Each row is a point on a landscape with many valleys, with its height.
A ball rolls from a point to whichever of its 2 nearest points has the largest drop for the distance, and stops where none of them is lower. Distance is the straight distance between rows; heights are no part of it.
bonum: [135 129 129 140 144  63  82 111 117 177 160 155 137 234 118 166  65 157
 136 144 136 120 157 106 139 162 144 140 165 138 115 145  64 150 166 168]  height 436
fofof: [ 89 161 163 132  80 174 104 165 143 116 101 104 163  94 135  86 181 168
 120 126 130  74  75 134 174 131 133 137  99 134 101 104 161 147  74  49]  height 352
neti: [ 93 191 136 155  95 192 106 152 122 116 111 105 172 125 137  94 177 152
 121 155 148  68  83 162 172 140 115 137 103 145 122 108 127 133  93  50]  height 385
pupe: [131 111 126 206 115 112  92  58 143 129 167 145 100 138 149 168 200 141
 147 126 132 140 158  82  85 160 155 157 121 103 169 177  75 137 158 172]  height 477
Tavi: [125  85 144 121 152  68 164 133 148 152  94 144  66 120 108 191  99 112
 112 161  99 131 131 130 112 138 149 141 139  92 135 135 115 135 136 150]  height 178
Dur: [106 121 107 105 195 121 138  85 133 106  86 157  75 132 127 188  94 109
 126 101 112 181 118 162 106 148 156 126 175  86 177 132 119 111 181 139]  height 262
mino: [114 113 121 102 172 129  92 130 130 116 138 139 154 196 130 136  28 144
 122 116 155 133 141 145 155 157 127 131 140  97  91 138  88  91 144 149]  height 495
Kif: [155 148 127 146  83 115 149 152 108 154 142 113 150 148  86 117 158 126
 102 178 131 115 128 152 134 131 105 112 141 164 130 122 144 148  95 100]  height 365
tusi: [122  98 152 124  56 151  81 154 148 129 115 117 141  93 127  83 185 195
 138 113 143  98  75 121 182 127 143 125  81 135  85  94 160 180  65  75]  height 312
kig: [137 177 115 161 186 117 103 110 106 146 159 147 216 146 145  94  66  87
 128 149 153 112 145 190 147 179  85 111 163 136 105 113 105  97 133 106]  height 476
Fudet: [124 121 137 136 158  98 113 128 133 148 144 162 145 210 110 147  46 137
 123 133 149 123 165 135 124 153 135 136 157 120 110 141  73 131 141 149]  height 463
nis: [150 148 130  83 191 101 127 153 121 180 161 143 162 114 129 101  28 164
 127 172 189 114 176 159 153 125 107 147 141 106  63  61 174 139  86 127]  height 433
Dutiz: [133 133 125 162  99 117 113 100 107 127 192 149 147 180 137 146 128 145
 128 134 149 155 194  85 106 157 133 130 150 127 125 182  96 133 177 159]  height 360
kurod: [166 116  85 112  97  87 161 130 113 141 155  91 150 138 124 119 112 103
 102 153 153 144 174 113 129 137  93  83 173 169 129 174 153 129 164 170]  height 435
Nilem: [144 112 150 109 181 135 125 131 138  99 135 178 141 143 146 139  85 142
 135  74 135 142 152 103 101 139 156 138 139  76 104 159 131 106 160 161]  height 605
bizoz: [158  77 140  83 133  82 114 173 117 146 148 142 106 164 151 136  65 183
 143 127 114 132 128  99 111  91 126 128 104  92 103 158 103 165 127 196]  height 656
bosim: [138 107 109  92 192 118 137 100 146  91  90 150  88 138 156 194  78 126
 111 110 135 179 172 120 102 159 153 120 204 106 157 145 144 120 191 164]  height 313
ruril: [ 93 184 152 187  92 161 112 141 111 129 152 110 160 147 110 108 160 132
 108 191 125  82 102 183 146 167 118 155 131 147 117 117 131 123  91  67]  height 425
Buvud: [122 123 110 114 170 160 136 106 120  96  81  99  79  76 135 155 152  88
 116  87  97 167 126 133 104 112 118 157 145 120 157 156 171  62 163 149]  height 472
nam: [188 166 129 101 209 102 120 162  80 178 164 167 163 105 130 109  55 143
 153 156 166 113 146 193 162 117 102 118 127 109  90  59 169 178  92 107]  height 400
roza: [145 145 109  95  93 153 146 170 115 115  77 113 155  63 159  69 138 159
 151  94 155 101 134 152 183 108  96 105 113 152 109  93 141 146 117  89]  height 779
gisod: [164 113 147 100  67  83 110 161 108 168 150 118 103 180 112 152 111 154
 129 163 111 132 103 133 130  99 135 106 126 141 129 122 133 189  91 157]  height 655
diveg: [175 104 145 125 144 136 141 163 126 131 141 136 139  78 151 128 129 158
 179  85 106 101 119 106 107  79 144 142  70  80  73 138 141 106 120 138]  height 145
sefe: [ 94 199 154 161 148 147 134 165 102 152 147 132 159 153  95 123 117 119
 122 185 120  95 122 201 135 168 118 177 147 143 115  94 147 111 107  73]  height 460
levif: [107 123 138 169 113 141 107  94 138 130  73  97 112 139 117 141 186 113
 136 105 100 112  79 134 102 109 164 131  78 122 178 124  66 117 105 106]  height 171
soti: [ 98 181 155 102 184 168 160 149 121  97 117 176 117 111 143  93  99 107
 129 103 121 137 140 166  99 137 123 142 145 138 129 109 174  86 164 113]  height 708
redad: [160  98 153 119  54  76  94 120 138 158 196 118 110 180 106 136 125 161
 118 157 133 130 114  91 153 133 134 112 126 140 110 139 126 158  92 172]  height 630
puv: [108 183 124 169 153 139 147 112 119  99 131 165 109 140 144 142 151  83
 136 114 129 154 168 164  65 157 145 157 170 144 179 171 111 113 192 105]  height 341
Dezi: [180 126  77 125 111 125 122 121 114 142 154  79 189 100 132  86 138 122
 125 153 169 105 120 135 176 166  80  95 116 137 108 114 158 158 102 132]  height 598
fupap: [127  86 130  83 140  43 148 157 140 172 122 107  87 134 127 175  36 158
 116 208 127 133 155 127 140 108  99 140 165 121 119 106 142 153  94 163]  height 452
pofo: [ 82 159 112 140 140 168 101  94 101  87  95 126 127 155 132 129 107  93
 130 108 144 156 119 177 121 137 139 120 151 130 185 136  65 101 169 112]  height 580
Pez: [167 151 107 117  70 146 157 125 114 161 137 129 149 165 102 103 151 124
 135 146 150 108 132 126 114  97 123  64 132 166 156 129 134 178 116 122]  height 330
zez: [113 151 154 117 185 178 109 127 132 100 127 113 120  80 150 129 111 107
 140  87 104 100 127 119 122 162 126 173 109  89  82 152 157  61 151 136]  height 741
Mem: [ 81 179 144 145 181 148 101  96 120 114  77 148 102 146 134 145 122  81
 138 103 111 119  90 193 114 138 156 166 134 110 177 123  72  92 163  86]  height 615
gef: [147  54 133 126 114 107  91 104 145 120 161  85 129 124 131 162 136 157
 143  96 100 157  95  76 136 127 150 127  83  91 122 149 109  95 127 188]  height 304
daka: [169 116  84  83 203  66 101 133  68 166 159 105 173 101 149  88  88 116
 124 161 153 113 159 151 171 149 102 102 154  92  79 115 153 171 112 161]  height 527
pokov: [135 136 115 170 137 113 126 103 126 153  86 120  96 147 115 177 180 125
 152  98 119 135  90 138  82 109 182 126  84 109 194 141  67 127 141 125]  height 134
Dep: [132 193 107 158 121 140 171 142 126 114 136 135 134 109 122 103 162  74
 106 140 136 143 145 153 103 146  90 137 158 194 149 150 163  82 166 112]  height 440
Bod: [153 109 135 154 134  90 152 128 143 138  85 115  95 107 123 180 152 122
 143 111 104 134 109 140  77  97 171 131  87 102 164 134 108 116 137 138]  height 98
pon: [ 83 108 146  87 172 103 163 155 152 142  89 150  79 130 132 166  50 133
 103 193 108 144 141 156 143 131 112 161 134 102 159  50 115 133 106 133]  height 344
vupi: [ 97 170 150 140 115 163 129 137 104 110 108 140 138 150 119 100 159 119
 125 114 112  98 100 159 125 126 142 148 120 127 147 130 108 113 128  97]  height 622
pazi: [146 138 115 151 171 104 133 104 124 139  71 159 102 151 136 195 125 121
 158  80 127 147  79 158  76 134 191 127 125  78 196 133  70 139 180 138]  height 173
ler: [ 98 178 138 152 122 182 129 125 112 114 106 130 142 100 138  84 201 102
 143  74 114  90 106 122  96 126 147 125  85 127 144 151 128 100 125 101]  height 646
gopo: [140 144 108 112 130 122 183 155 131 115 133 144 114  97 105 119 153  96
  92 140 126 161 167 126 111 126  94 145 152 181 130 155 197  88 147 132]  height 459
Sovib: [153 123 128 125 132 105 158  98 138 105 120 120  92 126 135 175 183  90
 118 125 125 162 159  98  85 129 141 125 150 142 160 198 145 131 172 156]  height 376
Tupe: [140 154 188 147 162  91 167 147 136 157 131 177  89 146  83 150 138 101
 121 154 100 107 147 142  89 128 137 175 146 137 123 136 134 123 114 117]  height 817
mesep: [124 143 168 159 132 154 120 143 115 117 126 151 134 163 128 132 153 121
 151 104 107 111 109 142 105 124 150 152  84 108 124 148  80 103 122 120]  height 600
vad: [110 148  74 100 110 179 135 124 119 106  88  64 174 110 126  88 138 122
 110 122 144 133 118 136 164 118 103  70 128 143 162  94 122 111 129  92]  height 604
ked: [140 114 107 100 192  91 156 109 148 105 128 140 128 137 138 165  68 114
 118 133 147 172 209 123 107 153 131 117 209 136 135 155 147 104 187 151]  height 356
Fodo: [149 141 167 123 126  99 102 143 119 185 200 140 123 177  87 150  70 140
 124 154 143 111 156 116 158 119 139 165 140 118  66 114 114 143 104 136]  height 574
Nolon: [123 129 132 172 129  65 101  85 109 145 155 161 114 207 147 176 125 159
 133 137 129 143 164  90 125 174 146 148 159 107 147 169  67 157 187 175]  height 402
Kezir: [154 141 117 150  87 134 130 106 120 134 182 146 143 145 119 110 151 131
 133 114 156 121 169  83 130 135 124 128 137 150 102 182 135 149 159 153]  height 321
pesoz: [134 170 133 131 140 146 157 149  97 115  99 192 127 190 125 119 123 114
 144  97 137 135 126 180 106 102 142  94 142 145 171 132  88 146 155 109]  height 275
nuv: [167 127 116  91 233  47  92 134  83 196 163 127 160 146 159 106  49 112
 113 168 161 130 147 151 156 134 119  97 156  97  93  83 156 172  86 152]  height 493
zeseg: [131 143 198 171 189 118 141 145 155 150 140 146 106 114 108 146 120 109
 127 142 101  86 149 122  76 141 158 194 102 108  97 141 147  82 123 127]  height 797
vezak: [143 158 102 125 117 147 135 139 122 115 143 113 147  70 145  80 129 124
 146 110 163  91 155 160 178 177  81 138 126 142  64 130 136 113 148 104]  height 666
fino: [141 144 117  93 111 139 192 173 123 111 132 136 122  58 128 100 136 106
 109 132 123 146 145 126 129 105  73 122 153 171 110 127 204 104 134 129]  height 490
Mavub: [152  32 145 129  99  71 107 129 167 120 127  78 102 111 139 169 128 145
 141 111  91 154 111  69 119 110 146 113 105 102 114 150 127 122 110 191]  height 265
tasin: [127  92  67 117 125 172  93  59 149 104 109  61 104 118 121 169 199 109
 131  87 124 163 100  39  84  97 155  93 108 124 161 139 126 141 128 144]  height 691
ragub: [122 106 103  93 128 128 114 120 110  96  96 117 124 177 152 160  95 126
 141  96 125 152 118 137 129 114 134  80 150 117 157 152  93 118 161 179]  height 119
nasu: [119 108  74  87  80 145 114 119 114 146 107  98 167 190 132 108 117 178
 141 139 153 117 106 120 165 109 124  47  98 133 173 109  80 163 112 154]  height 211
bafu: [141 129 132  98 163 121 131 162 120 142 157 133 149  74 131  97  48 169
 134 178 153 103 149 178 171 139  90 163 122 106  46  85 166 130  89 107]  height 470
lurur: [154 138 159 150 128  82 179 128 134 152 132 184  82 160  78 162 179 106
 129 155 111 122 143 147  84 136 146 135 134 148 158 149 115 159 132 126]  height 835
zazon: [128 177 130  92 154 163 180 175 102 107 104 170 149 124 138  83 102 120
 132 111 122 137 132 166 117 110 103 104 145 152 138  96 151 114 150  90]  height 729
tusit: [120 117  97 186 125 163  98  52 143 116 177 133 121 146 159 148 207 146
 149 112 118 144 136  49  81 110 168 125 102 118 181 159  95 131 118 166]  height 471
liveg: [117  94  75 169  65 166 105  66 177 111 181 118 152 107 134  98 150 102
 114 159 166 122 127  64 161 160  96 123 120 190 104 141 166 137 115 127]  height 342
tuge: [178 141 142 126  87  99 104 128  97 170 198 129 151 164 103 118  97 151
 127 155 152 124 140 115 170 144 122 128 138 137  90 134 119 155 118 154]  height 601
zur: [156 174 148 117 189 120 134 185  88 177 140 169 178 141 128 116  66 160
 139 173 144 118 126 200 152 117 109 134 127 120 122  55 157 155  99  91]  height 377
falal: [173 139  91 132 105 121 105 112 122 144 169  89 170  78 141  85 137 141
 136 137 173  82 145 154 188 188  77 126 117 148  67 120 138 143 115 113]  height 631
Suzud: [116 121 179 118 188 154 122 132 141 130 138 142 115 108 125 123  81 119
 115 114 113  95 144 128 112 146 134 186  92  75  84 132 152  75 120 141]  height 772
nup: [105 130 108 160 123 127  86 101 119 132 188 102 179 139 140 114  78 131
 119 153 149 119 178  99 172 184 104 147 149 110  64 157 103  90 157 142]  height 383
kika: [105 180  92 136 160 138 131 110 119 101 109 152 170 171 136 129  86  98
 133 119 136 170 122 197 106 140 119  79 164 161 192 122  86  99 175  85]  height 546
Tupem: [ 91 104  77  91  79 179 116 124 125 107  89  59 138 104 112 115 143 114
 100 123 130 139 104 101 141 100 121  66 123 150 160 121 134 119 112 126]  height 633
geli: [125  59 147 110  82  86 148 170 129 116 113 102 101  94 130 139 102 118
 103 168  99 143 107 129 139  88 110 118 155 132 128 104 170 120 101 130]  height 261
mupen: [161 171 134 137  79 149 131 126 108 150 170 155 156 146 113 102 142 140
 160 117 164  82 131 160 150 151 111 125 104 137  94 127 114 165 117  95]  height 561
modam: [ 86 189 130 139 145 119 156 149 133 104 117 119  91 117 107 133 131  99
 100 189 105 129 132 173 131 169  99 181 166 157 151  83 155  84 129 110]  height 528
vepo: [120 107 120  97 154  63 164 166 144 150 138 116 125 118 115 155  64 118
 116 226 127 162 174 146 150 111  71 145 171 140 124  65 177 130  98 145]  height 423
zoruv: [161 126 150 110 104  85 147 193  92 174 105 143 108 164 117 144  95 150
 132 177 112 129 122 170 122  70 123 117 146 134 157  91 137 175 113 130]  height 677
vudi: [124 108 167 146 112 146  89 149 120 136 143 129 144 143 112 117 145 147
 143 119 114  85  87 142 160 126 138 153  74  96  87 133  91 119  93 129]  height 575
lami: [144 131  90 107 150  83 162 129 124 119 125  96 138 138 115 158  82 105
 116 161 147 166 179 123 130 168  95 113 184 152 137 142 149  95 174 152]  height 397
Zigi: [103  96  79 120  91 183 109  82 184  98 155 137 124  68 145  81 196 144
 145  70 169 105 115  37 143 139 105 109  83 171  90 107 156 152 102  89]  height 448
Fabin: [122 195 133 147 160 187 127 131 102 114  82  93 122  88 149  91 181 103
 140  57 108 112  92 126  75  95 149 124 101 123 150 146 140  84 153  96]  height 664
Fav: [111 114 132 197 136  77  96  77 135 145 145 143  97 162 138 187 146 146
 126 136 128 139 153  93 108 176 179 185 144  80 138 175  58 134 175 158]  height 438
Guk: [127 152 118 168 123 136  97  98  98 130 176 125 195 127 147  95  85 108
 137 150 169 107 150 147 173 187  98 140 137 124  76 137  98  98 146 107]  height 430
nuva: [149 110 148  83 183  76 157 131 148 142 127 144 102 160 120 160  50 140
 126 150 142 152 216  99 110 135 133 122 183 123 120 147 151 134 163 165]  height 393
Zamuk: [136  91 151  82 156  55 151 131 153 188 127 148  69 163 120 173  45 165
 113 175 137 137 197  93 117 115 133 134 161 118 119 131 137 157 143 180]  height 421
nenum: [115 132 133 102 158 132 147 167 145 112 164 119 133  86 118  94  69 128
  97 164 138 109 158 148 157 159  93 178 134 122  64  97 198  96 113 114]  height 517
gopog: [134 116 126 127 173 168 100 107 110 100 131 136 142 143 170 161 118 117
 161  49 127 150 122 118  96 140 161 142 126  65 131 165 107 100 158 147]  height 576
zurak: [ 79 138 159 156 112 158  82 122 140 120  79  77 135 124 110 126 185 109
 104 127 101 103  74 135 119 117 171 137  82 131 150 103 110 112  81  82]  height 210
Fafeg: [ 81 151  80 135 127 225 114  76 127 103 125 137 139  93 149  94 200 141
 145  77 148 114 137  52 121 129 134 111  76 145 125 135 102 156 141 105]  height 474
befim: [ 99 136 111 134 119 204 127  82 104 111 149 144 151 123 171  95 186 141
 164  44 154 137 138 101 120 151 140 111 104 102 134 152  90 138 148 136]  height 511
kotu: [120 109 101  78 132 143 155 145 104  97  77 127 118 133 147 154 106 105
 128 101 110 168 122 143 127  87 118  80 164 125 171 127 126 113 153 138]  height 71
Doto: [174 108  75 111 168 100  96 126  84 139 154  88 177  86 150  81 124 113
 117 163 147 112 133 148 187 158  71  78 130 105 107 124 153 172 105 154]  height 562
buta: [108 100 147 125  94 131 126 162 143 130  35  90 126 112 123 128 169 130
 113 129  90 142  86  93 115  58 163  95 111 132 190 106 102 143  78 104]  height 109
Beg: [ 76 104  68 156  83 193 106  68 172 114 168 122 140 139 124 112 161 122
 122 160 142 113 107  64 137 119 133  98 121 181 136 129 119 152 110 119]  height 398
sep: [164 132 128  96 206  79 113 142 129 192 158 135 165 168 133 126   9 154
 114 169 167 132 162 147 145 128 123 119 163 119  87  86 127 144  98 148]  height 464
gede: [119 127  95 141 163 112 128  75 108 118  59 141  71 121 118 173 146 100
 139  91 126 168 106 155 103 120 179 122 156  92 208 139 101 125 192 130]  height 214
Lokik: [118 174 145 152 153 154 153 116 111 100 124 185 137 163 127 124 133  98
 151  76 122 159 142 184  73 129 147 127 146 148 158 152 113 122 165 102]  height 305
vamif: [111 105  86  87  99 162  99 113 112 108 104  87 149 191 149 135 105 150
 140 106 145 151  98 123 157 118 143  64 121 120 166 148  63 141 150 158]  height 168
Mol: [141 127 155 168  93  88 137  99 141 145 151 135  83 174 101 165 177 114
 127 128 117 122 126 123 101 145 146 122 122 151 154 155  91 160 126 147]  height 855
tor: [130 115 124 112  67 151 133 104 155 131 141 131 124 156 100 108 189 149
 134 135 117 115 101  61 109  75 152  88 109 172 158 108 124 198  83 124]  height 204
suba: [162 140 101  77 111 120 164 195  84 130  88 141 171  95 161  92 115 166
 162 112 151 126 136 169 169  83 102  93 122 135 118  95 141 169 126  98]  height 761
noto: [125 110 106 160  81 114  81  94 130 123 205  89 164 126 125 106 120 150
 116 154 150 114 161  85 179 177  99 136 140 133  76 154 115 119 132 158]  height 335
pofud: [107  81 152 112  93 114 144 193 106 117  98 117 124  99 154 130 112 147
 106 163  97 133  94 147 155  54 112 133 123 113 137  92 168 139  78 108]  height 295
Mupe: [ 84 170 136 113 157 143 153 163 136 104 149 115 120  97 119 104 104 103
 101 186 110 118 141 154 142 163  90 184 154 136  94  97 188  75 125 123]  height 560
Lusi: [176 118 162 150 141 104 148 163 145 156 141 139 146 105 123 148 117 152
 168 109  93 122 114 121  81  82 159 148  59  98  99 137 134  97 108 142]  height 175
fepup: [ 91  83 107 110  88 150 103  91 145 105  96  58 110 121 123 140 164 113
 115 110 112 144 108  77 115 111 141  83 110 140 174 138 130 131 110 150]  height 660
Muda: [149 116 125 121  97 177 150 114 138 111 144 119 130  88 142 109 190 124
 144  47 147 139 146  75 113 123 125 117 104 125 104 176 158 123 135 149]  height 157
rogir: [115 147 136  98 130 171 124 149 123  90 129 125 137  80 159  91 124 117
 145  84 131 103 132 140 175 161 106 153 111 117  65 144 130  89 155 125]  height 701
pibu: [115  77 133 115 104  57 126 127 151 152 124 100  93 158 107 184  97 133
 105 166 114 135 138 114 144 162 134 137 148 110 121 150 103 139 140 163]  height 226
dibi: [130  89  95 154  58 126 102  88 158 123 198  88 158 110 129  99 121 133
 111 166 167 130 120  94 181 179 101 108 144 157  88 144 150 139 102 137]  height 283
Zet: [103 175 128 143 155 135 128 122 121 110  48 100  70  82 113 125 183  99
 110 117  82 151  88 151 102  97 147 141 129 150 192 107 132  82 144  94]  height 695
nem: [ 95 206 146 140 156 137 169 158 124 114 116 157 118 155 111  97 116  98
 125 170 100 124 119 192 113 139 113 166 151 160 161  91 154  95 128  79]  height 494
Ziza: [122 119  94 140  86 144 134  78 159 133 119 140 112 192 105 138 196 150
 138 147 116 112 109  75  86  86 156  82  96 170 187 127  95 191 109 127]  height 236
Geme: [141  90 105 144 113  96 119  70 144 108 125  89  80 113 129 183 163 110
 108 132 123 161 142  85 108 161 145 131 158 125 164 175 121 129 168 174]  height 331
sonov: [126 178 149 118 187 187 141 148 110 104  75 146 128  97 158  99 147 107
 144  61 100 132 111 145  89 106 151 138 137 125 148 121 161  80 153 108]  height 684
gagen: [112 122 123  86 145 151 173 169 118  92  94 127 114  50 164 119 114 106
 106 122 101 159 136 121 122  73  97 143 137 128 139 109 183  88 135 148]  height 526
Rola: [119  78 114 125  79 156 111  75 163 109 171 122 132 100 143  76 184 169
 141  81 134 116 106  67 175 141 115 112  87 145  97 135 138 145 105 139]  height 399
bom: [137  85 142 104  71 127 116 133 155 144 113 113 120 152 117 116 181 171
 137 120 108 124  78  74 115  68 156  61  94 135 148 103 130 192  70 132]  height 174
vuris: [122 121 172 139 112  89 124 126 146 157 193 129 109 143  83 150 115 119
 114 160 122 103 160 114 131 156 124 178 155 132  61 132 153 122  96 121]  height 545
losak: [141 165 158 114 128 132 142 203  99 153 139 159 155 120 110 105 107 154
 144 161 129  93 127 196 161 101 109 153 129 129 103  81 156 154  85  85]  height 353
Dav: [131  59 152 100 100 109 137 164 134 116 132 103 107 101 139 135 116 135
 126 108 104 141 117 110 123  80 130 118 112 114  95 146 150 116 114 154]  height 218
Dutar: [ 99 108 169 106 145 153 110 177 133 111 125 116 146 133 135 111  72 157
 130 119 129  94  86 169 171 115 124 156  90  81  79 125 103 104 100 122]  height 547
ludog: [160 107 154  95 146 109 135 155 123 129 152 177 132 157 132 124  56 161
 150  99 139 124 156 118 129 112 134 124 137  92  76 139 128 141 147 169]  height 632
Vazi: [113 154  96 142 148 183 102  70 110  90  89  88  66  93 149 161 181  81
 108  94 142 164 133 131  84 137 126 159 162 126 177 187 142  85 169 134]  height 424
lida: [160  73 155 149 134  50 159 140 174 171 107 130  83 106  99 185 141 121
 128 154  87 126  99 122  96 109 153 137 103 103 134 122 122 127 125 137]  height 137
rubev: [110 145  95  94 153 153 138 146 106 103  87 102 180 124 142 102  80 112
 119 122 130 149 101 180 167 125 109  85 146 135 160  89 114  80 140 105]  height 573
bevo: [122 127 132 147 161  88 135 125 130 144  95 186 106 197 109 171  93 130
 135 107 124 140 113 162  84 151 171 130 139 102 162 142  52 153 161 141]  height 212
Sego: [124 100 117 100 130 116 166 135 118 124  41 123  74 104 136 169 146 106
 124 114  93 176 104 126 116  78 139  90 158 113 194 118 128 128 158 140]  height 23
reb: [ 86 172 135 155 207 141 113  79 131 114  95 166  76 123 125 142 129  94
 145 107 109 148 106 182  77 144 165 188 142 106 187 123 109  94 196 104]  height 642
Vara: [173 100 156 165  79 145 132 104 170 142 174 139 120 105 105  98 209 110
 118 109 141 126 120  60  87 120 131 125  96 177 103 175 172 141 111 131]  height 240
tepiz: [119 131 149 120 116 126 144 197 108 131 125 121 143  96 124 122 104 162
 123 163 115 121 117 171 168  91  98 143 133 128 115  94 193 154  88  94]  height 326
verid: [110 117 158 191  86  92 105  97 145 138 149 131 104 167  94 160 159 117
 120 156 112 115 103 130 129 156 149 152 117 123 136 139  69 157 107 128]  height 874
vudu: [141  77 146 112 143  90 106 149 133 137 146 137 118 185 131 169  74 166
 135 103 104 138 119  95 138 132 147 155 102  95 119 155  79 129 138 199]  height 679
Vusur: [115 120 178 149 138 118 126 179 145 126  79 121 103  84 135 151 136 123
  99 157  67 111  82 145 116  93 134 175 111 108 140  68 150 112  84  82]  height 277
Lafu: [ 81 124  83 161 105 196 111  67 163 114 152 130 130 131 145 123 199 132
 132 102 134 120 119  35 102  98 143 113  86 150 152 148 113 152 116 124]  height 437
tasu: [104 117 169 166 148 104 109 112 150 149 156 144 121 164 103 157 106 125
 104 148 125 101 173 103 113 169 144 190 145 100  66 148 107 112 131 131]  height 510
Bef: [113  97 150 109  85 142 108 154 146 125  75  97 146 113 136 108 177 154
 114 123 103 134  80  78 130  63 173  74  85 117 152  96 125 166  63  92]  height 141
Nit: [112 124 133 186  92  92 103 104 123 147 165 124 117 186 100 162 100 113
 118 185 135 114 137 135 147 184 120 157 144 137 125 133  63 130 124 119]  height 898
tive: [136 169  94 161 106 142 149 131 118 136 143 112 158 114 115 100 151  83
  99 178 140 113 134 161 128 156  79 132 146 179 143 114 162 119 114 105]  height 403
kulo: [ 99 169 102 168 136 164 129  81 105  92 121 121  86 112 133 138 187  64
 114 102 150 167 157 139  74 140 110 150 161 162 188 182 140 100 181 124]  height 386
vela: [139 111  59  90  73 153 146 149 146 131 107 113 126  76 134  73 185 163
 140 102 168 120 134  81 153  85  88  73 107 183 101 105 155 199  96  99]  height 530
sedi: [107 101 134 117 107 103 149 155 142 132  48 114  82 111 117 158 169 123
 106 150  82 143  76 125 122  77 152  98 129 127 192  97 119 142 110 113]  height 74
bezo: [110 174 123 145 198 136 153 110 121 116  56 159  74  78 112 146 156  95
 142 114  97 139 100 170  78 108 152 161 139 121 201  88 139  84 175 106]  height 670
Zuf: [122 147 142 122 157 119 155 159 134 134  95 192 123 193 115 146  83 117
 135 123 113 145 128 185 106 117 133 110 143 134 159 112  91 147 141 125]  height 248
megof: [142 102  94 104  75 170 109 122 168 116 113 128 131  70 134  66 188 176
 140  92 172 104 124  79 159 125 100 108  91 185  82  88 176 194  77  86]  height 497
Fug: [133  54 157 117  81  99 114 154 160 112 163 101 122  91 124 111 131 127
 120 120 111 131 114 114 152 124 122 139 110 127  65 135 161 117  89 156]  height 176
zeg: [128 129  94 107  73 156 117 136 113 148 124 107 171 169 118  93 148 177
 147 143 153 109  97 132 173  92 143  72  92 135 148  93 112 182  74 108]  height 243
bip: [160 166 136 133  71 155 152 134 111 132 138 155 146 106 119  79 179 136
 148 107 146  85 132 132 147 124 115 124 108 167  97 131 146 175 110  91]  height 536
feru: [116 130 135  99 181  94 169 133 162 147 112 152 120 129 118 153  58 119
 110 200 143 176 175 137 120 153 103 146 166 125 140  57 148 111 126 144]  height 384
kipo: [126  67 131 130  96 125  97  81 145  91 194 106 141 116 151 113 162 173
 137  73 122 132 117  73 161 144 136 119  79 100 107 160 127 112 122 187]  height 351
bir: [112 123 116  83 179 144 114 131 133  90 115 119 162 130 148 125  35 113
 125 109 139 150 137 171 166 141 115 112 144 113 121 119 119  71 160 137]  height 537
lal: [104  83 123 137  82  86 106  85 152 116 153  89 107 143 102 161 135 118
  99 140 121 153 138  87 142 172 128 124 148 128 121 164 119 116 139 164]  height 278
keleb: [162 102 150 140  96 134 148 127 150 143 134 121 133  85 128 114 208 123
 125  94 118 147 110  76  82  87 139 115  97 152 119 163 170 132 116 142]  height 203
goga: [ 94  96 164 100 150  99 147 172 145 126  77 134  74 107 120 166 100 125
  90 201  81 124 105 156 141 104 117 178 126  92 151  53 139 130  94 112]  height 311
silez: [156 142 129 120 153 126 184 128 131 111 151 143 106 113 120 158 157  91
 108 122 129 165 190 106  93 150 117 150 176 157 113 198 169 106 168 144]  height 419
Gigab: [124 128 143 111 145 146 113 171 122 124 144 123 165 108 131  89  85 169
 146 136 162  85 117 179 207 158 106 162 111  86  53 109 122 108 107  97]  height 514
rom: [118 140 183 172 133 126 106 157 143 137  91  89 119  99 124 128 171 119
 115 127  66  94  68 145 105 118 170 157  76 128 140 107 140  92  99  85]  height 245
Vufo: [130  85 151 132  59 120  87 126 156 124 177 107 136  98 122  98 137 121
 112 126 134 123 102 107 159 157 110 131 128 151  88 140 159 131  96 131]  height 223
Kat: [139 172 117 136  90 158 166 134 100 140 103 159 150 182 117 100 164 115
 135 131 141 114 125 148 106  95 140  85 137 167 184 123 117 166 132 106]  height 306
luf: [159 159 117  96 152 129 170 185  96 131 107 175 175 111 154  86  84 144
 153 129 143 137 131 178 154  84 102  79 146 137 134  77 145 142 135  94]  height 746
vuzek: [144 109 136 113  64 152  96 159 112 146 136 112 149 140 129  96 144 198
 139 120 141  94  90 149 186 101 134 100  83 113 109  95 122 185  73 102]  height 273
kesu: [171 142 151 159  61 124 127  90 155 141 213 162 127 118 110 107 185 130
 114 135 142 119 150  67 113 148 120 132 134 175  95 177 165 150 128 145]  height 282
Pul: [140 143 131 158 127 176  96  83 106 103 139 152 164 171 170 136 159 144
 168  40 146 153 128 119 115 139 165 128 112  88 133 172  75 116 147 150]  height 544
pofi: [114 179 106 166 183 120 119  94 119 107 136 152 195 144 149 120  80  70
 130 147 128 156 142 184 119 181 102  96 161 162 147 118  91 101 166  92]  height 512
geg: [160 113 138 110 118 147 150 151 125 109 135 133 123  60 140 102 158 142
 165  47 125 113 131 111 124 106 135 146  79  96  70 153 149 128 139 140]  height 110
Filef: [124 106 152 176 160  84 116  97 145 133 137 129  91 144 113 187 133 118
 125 136 116 127 148 119  99 171 161 182 131  93 114 158  82 106 155 153]  height 473
kot: [116 107 136 101 148 150 131 139 125 102  60  89  89  54 145 152 134  98
 115 106  70 164 103 110 121  73 118 139 126 107 151 116 164  71 140 141]  height 508
nube: [127 156 112 141  82 195 143 101 126 119 155 171 153 118 127  69 193 150
 151  81 150  96 137  72 137 115 127 114  92 158 117 145 118 167 117 102]  height 509

For each start below, name the point where the ball stops.
Dutiz: geg
reb: dibi
kurod: geg
Nilem: dibi
Sovib: Bod
sefe: Sego
bip: dibi
vepo: Bod
